Points on a hilly landscape, in no order, each with its height.
A ball rolls from a point to the lowest of its 2 nearest points, and stops where none of them is lower. Distance is the straight distance between rows; heights are no part of it.
<304> h=471: [ 69 111 145 113 108 109 137 171 173 109 215 154 140 135 182 105 168 133
 123 134 103 109 107 137 178 137  76 110]
<799> h=695: [148 123 118  65 162 112 180 114 160 167 101 123 115  98 171 161  92  60
 108 123 143 138 153 158 105  93  87 124]
<1031> h=671: [133 144  54 145  95 109 104 104 166 146 145 118 121 166 141 139 111 113
 102 185 104 128  66  99 150 150 114 139]
<559> h=782: [176 125 103 127 146 107 108 103  74 121  51 112 125  94 125 118 125 101
 195 171 161 144 118  66 102  85 128 109]
<344> h=397: [ 78 114 176  91 113 114 106 148 163 131 181 161 114 134 157 121 194 159
 104 108 137 107 110 153 134 124 102  88]
<698> h=396: [128  90 155 165  61 119 129 157  97  91  71  85 109 146  92 118 121 108
 212 127  66 132 144 123 176 171 159 135]
<20> h=219: [110  79 160 127 112 146 134 133 133 128 200 135 159 151 134 136 163 145
 119  54 129 104 179 142 112 171 145 115]
<756> h=792: [130 148 160 155 168 167 130 139 101  95 121 143 137 150 149  88 178 117
 149 137 149 136 129  91 132 170 180 157]
<727> h=297: [169 134 141 138 130 150  90 174 104  79 101  94 106 124  96 136 145  88
 192 145 147 138 129  85 177 139 143 188]
<366> h=593: [129 120  92 129  77 105 147 165 154 150 112 121 177 167 133  91 106  97
 145 114 118 153  94 124 176 154  81 170]
<699> h=604: [123 120 122 106 109 129 166 174 187 150 174 127 164 160 117 122 114 103
 167 129 154 162  99 147 156 159  87 182]
<18> h=514: [109 199 164 115 137 142 121 102 131 127 129 184 118 120  91 142 150 139
  97 154 122 104 119 164 157 136 107 126]
<827> h=313: [ 90 100 191 109  97 125 131 164 133 139 187 159 154 160 161 146 174 167
  87  65 103 109 147 155 119 130 120  94]
<845> h=770: [ 95 148 166 137 175 117 136 140 130  60 109 119  97 122 139 109 150 119
 136 144 139 128 148 110 141 157 165 129]
<224> h=692: [ 90 107 167 122 133 168 144 119 158 184 117 148 102 121 129 127 119  98
 106 163 113 153 181 158 113  91  72 128]
<532> h=765: [122 195 131  62 167 100 142  99 167 133 138 123  78 108 170 196 107 159
  72 106 146 108 133 169 119 115 125  80]
<302> h=705: [103 136  99 168 117  95 120 118 158 142 151 147 112 157 187 135 126 113
  97 176  98 114  80  89 150 128  97  88]
<888> h=815: [152 151 176 180 130 139 133 105 106 164 131 126 136 163 138 113 145 125
 140 146 113 160 111  76 115 152 157 126]
<721> h=416: [215 138 104 121 131 155 110 189 114 118 103 111 123 139 119 135 144 100
 181 132 164 163 105  97 148 101 136 199]
<363> h=324: [ 82 136 106  76 164 139  83 115  93 122 142 176 110 167 141 110 148 193
 129 159  93 150 145 142 101 125 181 174]
<480> h=377: [172 107 153 176 190 138 112 131 134 119 132 149 106 111 112 121  96 126
  96 126 164 117 181 109 131 152 102 132]
<779> h=545: [ 82 210 181  97 169 139 146  96 115 122 135 159 101 127 141 122 128 183
 127 143 129 120 148 176 163 163 120  91]
<298> h=632: [173 148  53 138 114  96  95 106 170 119 135 116  89 149 135 171 108 137
 127 157 161 153  84  84 127 139 154 141]
<951> h=834: [132 186 177 162 126 145 144 118  95 152 123 129 192 156 175  76 191 148
 109 148  90 161 127  84 128 131 136 117]
<879> h=489: [117 104 175 116 181 126 153  83 120 175 128 157  76 160 189 125 131 143
  62  98 132 144 186 155 114 137 103  95]
<574> h=699: [122 137  79 143 129 119 127 148 110 147  61 115 105 141 171 102 111  27
 120 133 121 117  99 131 117  83 112 140]
<1001> h=448: [ 71  92 183 100 133  85 193 146 127 102  89 167  61 103 144 104 136 175
  94  81 121 140 157 127 122 115 115  95]
<830> h=752: [ 87 141 146 175 173 125 117 100 136 105 134  96  84 123 136 120 133  95
 141 142 158 131 123 108 149 154 127  85]
<588> h=737: [132  74 106 165 140 136 123 135 126 146  86 167  78 113 154 106  79  55
 148 153 130 130 121 120 117 106 104 117]
<749> h=304: [160 160  93 106 178 130 130  54 155 136 149 147 142 121 141 151 132 157
 111 144 180  88 150 136 142 173 109 104]
<531> h=611: [129 155  83 137 154 166 129 130 129 140 130 138 170 175 156 109 127 101
  69 119 101 100 114 129 106 126 140 170]
<913> h=631: [117 132 159 144  64 135  92 191 129  95 125 135 154 113 154 124 168 153
 165 154 104  99  77 156 201 152 116 136]
<477> h=454: [113 157 127 114 124 164 126 137 139 119 155 192 152 139  90 110 150 151
 115 137 149  99 107 165 161 146  85 151]
<84> h=441: [130 120 106 105  97 115 130 164 138 114 132  85 158  90 117 125 141 122
 153  87 179 138 106 139 111  85 115 124]
<284> h=298: [148 147 163  90 172 117 159  45  78 105 170 117 156 121 115 158 122 136
 118  80 145 103 154 132  96 140 133  60]
<400> h=241: [116  96 110 157  76 135 142 138  86 100  90 150 122 117  98 147 128  86
 135 111  99  63 141 126 141 143 136 123]
<267> h=403: [175 116  79 142 108 132 127  91 178 141 177  90 126 143  98 143  84 133
 107 136 184 166  82 138 115 140  89  92]
<290> h=698: [129 132 130 133  72 140  61 111 142 120 111  78 138 108  57 137 164 143
 198 151 142 100  97 148 195 143 141 107]
<1025> h=673: [111 121 103 143  57 141  78 153 140  87 114 105 149 102 113 150 158 141
 191 151 115  95 115 170 192 177 146 151]
<460> h=866: [ 88 148 162 130  93  91 137 138  95 143 118 145 165 112 164  95 146 185
 100 100  80 133 120 112  87  87 165 102]
<247> h=551: [150 102 103 161 129 124  96 137 121 120 144  58 127 142 135 114 129 143
 169 116 152 161  96  89 116 125 175 106]
<567> h=289: [148 139 138 213 145 124 117 150 128  97  92 144  96 108 117 125 114 144
 132 136 170 128 181  71 150 143 124 163]
<842> h=348: [111 160 146 115 145 141 156 100  90 123 137 100 161 129  81 120 134 122
 111  94 117 126 136 149  94 117 149  98]
<676> h=592: [185 140  66 131 149  98 121  87 128 114 130  75  99 164 138 129  94 114
 153 126 139 165  53  89 127 118 162 108]
<535> h=344: [165 100 137 155 141 135 126 123 168 140 199  96 154 113  83 144 107 164
 121 110 176 161 141 124 125 149  82 117]
<473> h=567: [167 124 105 135 201 152 121 113 137 135 174 124 136 170 161 129 110  92
  62 101 117 108 148 133  84 143 137 158]
<116> h=733: [ 77 130 148 158 135 111 112  93 129 119 122 155 100 130 163 144 152  86
 105 161 135  92 107 119 165 141 106  75]
<1044> h=542: [ 70 115 158  94 117 104 105 144 207  84 154 101 136 107 114 144 181 186
 137 167 133 106 152 127 158 149 161 136]
<143> h=490: [122  92 124 140  68 117 112 149 123 156 146  91 114 113  77 166  56 102
 159  87 103 138 125 162 120 105 114 119]
<887> h=233: [ 79 152 131  76 161 140 126 144  80  83 116 168  66 179 144  92 142 166
 110 143  84 136 173 150 105 117 168 152]
<293> h=526: [127 100 146 119 183 134 124 115 138 152 161 137 112 169 153 124 127 144
  74 127 119 141 220 127  80 141 135 141]
<236> h=510: [ 61 150 181  96 164 111 183 100 116 117 110 151 103 108 151  82 148 175
 116 109 133 157 139 182 133 120 120  70]
<548> h=408: [147  79 116  93 181 129 152  71 142 153  99 180 110 121 134 106 102 139
  96 157 138 107 208 123 123 181 101 126]
<259> h=590: [163 130 118 184  94 138  89 194 156 157  93 110 119 127 129 114 129 125
 146 105 171 158 125 151 176 113  80 142]
<610> h=450: [ 52 136  96  81 131 107 122 146 176 138 155 109 163 123 180 119 178 148
 115 197  82 148 151 127 136  92 110 120]
<91> h=358: [134 146 114 121 175 149 133  35 103 142 129 192 125 136 111 119 103 164
  96 141 126  90 172 140 131 183 124 108]
<640> h=523: [149 140  94 162  72 131 110 190 161 129 126  90 156 110 117 117 138 159
 167  58 181 163 113 162 155 136  96 141]
<692> h=748: [129 160 115  68 172  97 159  92 185 120 178  70 118 109 148 186  86 128
 123 121 148 124 146 137 117 129 117  99]
<446> h=539: [103 115 108  94 109 126 141 146 200 139 221 155 151 150 134 152 147 132
 132 154 112 128  83 144 137 146  90 141]
<64> h=349: [150 122  78 145 110 130 149 132 135 154 126 147 185 104  88 114 101 133
 118  84 163 121  99 142 116 110 112 133]
<252> h=764: [172 104 125 163 167 118 125 114  85 101  82 128  97 113 149 122  94  72
 174 155 166 136 146  83 104 108  88 107]
<313> h=657: [143  93 150  87 137 158 160 139 150 186 122 147 134 130 150 125 122  66
  64 106 110 133 142 176  89  91  77 130]
<88> h=442: [133  90 173 174 158 149 133  93 118 151  95 170  83 139 153 107 145 109
  80 116 150 100 194 104 133 127  97  99]
<43> h=329: [141 100 144 195  55 145 136 145  73 106  52 115  96 118  91 127 126  99
 164 123  97  98 163 121 152 153 153 111]
<101> h=504: [ 77  93 144  88 110 110 113 156 202 133 153 107 133 107 154 135 173 129
 151 174 147 140 156 107 134 126 112 134]
<781> h=885: [111 128 159 127 101 141 153 156  83 132 116 146 179 113 117 106 139 189
 150 102  58 147 105 127  90  97 189 149]
<82> h=245: [204 119 139 104 168 136 128  46 111 135 179 133 160 130  98 157 134 121
 119 134 172  86 160 104 100 162 105  98]
<904> h=522: [ 97  67 112 146  75 104 168 153 137 163 123 143 171 139 148 112 111  97
 136 122  98 124 138 105 134 142 100 136]
<944> h=457: [173 160  85 153 169 142 136  74 166 137 148 107 107 121 153 124  80 126
  55 127 177 148 102 152 109 126  87  70]
<303> h=240: [175 135  75  99 147 142 164 119 118 149 147 146 175 124  93 129 122 141
 138 116 163 149  66 129 111 129 134 167]
<67> h=395: [ 45 130  70  98 154 115 107 115 146 125 146 156 125 131 174 106 148 171
 131 182  92 144 135 124 107 128 127 135]
<598> h=830: [151 139 181 118 119 143 120  67  75 157 114 195 130  95  75 143 170 168
 139 137 147 108 126 125 104 133 139  94]
<937> h=519: [184 121 124 156 126 160  87 193 133 142 120 121 105 118 134 127 105  85
 132 126 162 155 132 133 131  97  98 178]
<464> h=727: [164 151 125  82 176 113 164 117 139  90 157 106 123  98 139 168  91  92
 140 123 157 138 119 153 112 114  80 132]
<506> h=869: [128 126  87  97 108 131 117 188  94  98  61  86 127  99 111 141 108 104
 159 132  81 127  86 136 114  74 196 192]
<78> h=136: [155 131 128 177 123 130  74 176 113  67  92 130  94 112 101 140 121 149
 163 122 156 109 139  80 157 136 163 181]
<263> h=459: [117  62  99 116 119 105 163 100 162 162 120 160 130 129 142 138 105 101
  88 137 112  96 187 105 115 163 109 152]
<77> h=345: [ 73 125 152  91 163 118 172 160  79  81 114 161  39 161 136  97 125 155
  90  96 101 140 177 165 112 114 138 115]
<774> h=800: [195 139 136 132 105 142 112 111  90 164  71 139 113  94 106 141 152 112
 171 166 154 149 111  88 109  95 147 135]
<3> h=579: [ 81 119 187 142  89 124 113 170 173  55 152 131 124 110 112 105 163 168
 157 180 110  96 115 125 191 170 152 147]
<637> h=841: [145 180 107 119  97 114  94 180 102  97  84  91 131 111 103 165 130 119
 115 113 125 113  83 126 131  89 170 166]
<375> h=655: [124 170 106 116 149 124 174 123 105 148  88 131 149 156 162 120 104  59
  82 145  80 116 124 137 112 113 125 161]
<549> h=455: [ 99 121 138 149  89 113 103 127 114 124  75  67 123 155 105 125 115 137
 166 157  78 149 142  80 150 139 165 135]
<316> h=817: [149 162 170 124 125 137 110  95 113 164  97 159 117  89 123 145 171 134
 149 163 150 126 100 113  96  96 133  86]
<355> h=491: [ 94  93 118 144  79  96 122 116 137  99 110  26 135 113  74 107 107 171
 175 131 108 147 147 106 162 141 196 132]
<628> h=390: [127 158 119 161 155 149 126  90  64 107 145  85 144 146  99 126 112  99
 120 100 112 123  86 139  96 108 183  93]
<440> h=893: [138 131 105 126  94 152 129 160  59 140  86 138 151 117 121 130 102 132
 170 107  70 152  84 148 113  88 186 179]
<80> h=850: [109 148 180 157 103  96 133 129  95 115 153 123 185 119 178  58 170 181
 122 154  71 133 119  76 144 120 162 102]
<685> h=811: [159 165 102  84 121  98 114 137 131 138 118 118 130 120 110 201 131 109
  81 122 121 105 130 123  93  88 144 162]
<92> h=342: [130 123 105 172 101 166 107 106  55 121 105 136 139 142 105 116 132  95
 150  92 121  80  89 156 127 117 166  98]
<403> h=438: [146 123  97 163  99 122 108 130 113 154 137 111 127 120  55 137  63 143
 166  86 126 146  77 150 129 100 116 126]
<1023> h=787: [107 168 125  72 154  87 143 117 141 128 116 147 118 127 130 173 113 136
  60  91 114 106 146 148 108 121 124 137]
<896> h=288: [127  89 163 143 129 118 153 117 138 145 202 108 172 128 105 132 109 167
 120  71 151 142 168 122  89 148 128 105]
<377> h=550: [152  88 143 103 107 153 121 165 127 153 151 150 116 108  87 164  70  90
 132 104  97 115 116 184  76  74 117 147]
<815> h=360: [153 154 109 135 136 177 157 127 140 150 141 160 195 136  82 116 147 167
 125 148 141 151  94 145 176 142 131 194]
<826> h=515: [102  73  82 144 112 117 110 125 136 106 125  53 167  97 114 133 128 171
 188 135 137 148 159  81 124 143 191 131]
<386> h=607: [190 105 133  94 138 154 140 173 132 177 134 130 122 133 137 134  85  60
 108 112 120 143  97 164  57  69 110 152]

Where does a ball stop that starts at each point below?
<366> | <82>
<559> | <78>
<506> | <303>
<313> | <303>
<290> | <887>
<473> | <78>
<116> | <400>
<781> | <400>
<1025> | <887>
<699> | <20>

Call two points neighbours if one is among the 2 nearest of the other. Go from one point of each pair to the other, from neighbour to neighbour, staying as low as possible. Name the highest point that can't be avoided.
<82> and <303> | <440>
<20> and <400> | <944>
<400> and <82> | <628>
<78> and <887> | <259>
<303> and <887> | <779>
